Each row is a point on a landscape with many valleys, with its height.
A ball rolls from a point to the lowest of its 3 nearest points, and stops where none of them is lower. Distance is the straight distance between rows; heights are no part of it.
j_34 (h 4.0): [-27  -2  10 -12  35  19 -13 -10  28 -28  -1]
j_558 (h 42.0): [ 23  -1  -3  -2  -5  -6  21  11 -16  29  12]
j_753 (h 43.5): [ 18   6 -10  38 -55 -17  16  34 -43  55 -37]
j_327 (h 7.9): [-36 -14   3  25  14  11 -15   3   1   9 -42]
j_26 (h 12.7): [-39 -18  -1  41  -2   8 -13   6  -8  20 -59]
j_623 (h 17.1): [-61 -18   0  40  13  16 -26  -3   4   4 -70]
j_881 (h 55.8): [ 62   7  -5 -19 -25 -28  37   8 -31  30  48]
j_25 (h 55.7): [ 65   4   0 -39 -15 -28  39 -10 -27  11  73]
j_28 (h 53.9): [ 15  10 -16  54 -76 -25  11  40 -57  62 -41]
j_809 (h 28.1): [  5  -4   1   9   3   3   9   7 -10  22  -7]
j_156 (h 3.9): [-38   5   1 -31  41  26 -39 -26  56 -70   5]
j_369 (h 3.6): [-31   2   7 -25  40  21 -32 -21  52 -59   7]
j_287 (h 48.9): [ 12   4 -17  53 -65 -23  15  31 -44  56 -40]
j_888 (h 25.4): [  4   2   6 -33  20  15   2 -25  27 -37  42]
j_518 (h 10.4): [-6 -4  6  6 12  9  0  3  1 10 -6]
j_243 (h 3.8): [-25   7   3 -32  33  23 -29 -28  51 -66  19]
j_128 (h 55.1): [ 61  16  -8   8 -41 -38  36  29 -47  47  19]
j_838 (h 4.5): [-27  10 -10 -45  31  26 -32 -40  68 -91  25]
j_333 (h 7.6): [-11   1   8 -19  22  19  -2 -15  25 -29  18]
j_288 (h 22.1): [  7   1   1 -47  16  14   2 -36  42 -57  53]
j_107 (h 57.0): [ 50   7  -5  -5 -29 -27  27  18 -37  35  27]
j_904 (h 56.5): [ 83  12  -8 -29 -36 -46  42   9 -43  28  68]
j_765 (h 18.9): [-76 -15  12  24  38  23 -55  -8  30 -29 -70]
j_361 (h 54.9): [ 46   4   0 -25 -10 -15  30  -1 -17  14  49]
j_947 (h 21.1): [-58  -3   7   4  44  22 -52 -10  46 -43 -35]
j_798 (h 50.1): [ 28   3   3 -13  -3  -6  19   2 -10  15  29]
j_877 (h 4.7): [-18  -8   3  25   3   3   0   8  -8  22 -33]
j_986 (h 5.4): [-30  -4   8   9  23  14 -12  -2  16  -3 -20]
j_855 (h 55.6): [ 57   1   3 -38 -10 -24  38 -14 -20   5  69]
j_532 (h 4.4): [-36  -4  10   2  33  22 -24  -9  27 -24 -17]
j_499 (h 6.2): [ 34  15 -15  44 -71 -33  22  41 -58  61 -28]
j_827 (h 50.7): [ 41  10 -10  19 -42 -28  27  31 -41  51  -8]
j_140 (h 45.6): [ 45  18 -11  21 -57 -36  26  43 -53  54  -4]
j_272 (h 13.3): [-31 -15  -2  39  -7   4  -5   9 -16  29 -53]
j_238 (h 4.1): [-16   4   7 -25  28  21 -16 -22  39 -49  20]
j_816 (h 11.8): [-12  -6  -3  34 -17   5   2  13 -20  37 -44]
j_810 (h 17.9): [-67 -15   9  28  32  20 -37  -5  17 -12 -60]
j_711 (h 30.8): [  4  -2   6 -15  19   8   0 -10  14 -12  24]
j_739 (h 65.3): [ 35  -2   1 -43   1  -5  27 -24   4 -21  66]
j_289 (h 21.7): [-71 -11  11  11  45  22 -57  -7  38 -41 -51]
j_31 (h 56.4): [ 69  14 -14  -5 -35 -41  36  23 -45  42  36]
j_601 (h 3.7): [-31   3   9 -17  36  22 -24 -14  38 -42   5]
j_828 (h 44.2): [10 -3  4 -9 10  4  9 -3  0  3 19]
j_643 (h 4.6): [-40  -8   8  10  28  17 -22  -3  20 -13 -32]
j_275 (h 21.9): [  5  -2  -2  18 -10  -2  13  17 -21  30 -17]
j_124 (h 51.1): [ 21  -2   7 -38  10   5  10 -23  16 -28  49]
j_893 (h 53.6): [ -4  -6 -13  52 -44 -11   6  25 -38  50 -48]
j_344 (h 7.0): [ -7   5  -3 -44  23  20 -13 -39  51 -78  41]

Two balls start at each pair of points below. Name the first point that both come to, or write never.
j_809 / j_333 -> j_34
j_881 / j_893 -> j_877
j_828 / j_288 -> j_369
j_739 / j_711 -> j_333
j_904 / j_855 -> j_361
j_344 / j_34 -> j_369

For each start below, name the point where the ball stops.
j_623 -> j_877
j_947 -> j_369
j_838 -> j_369
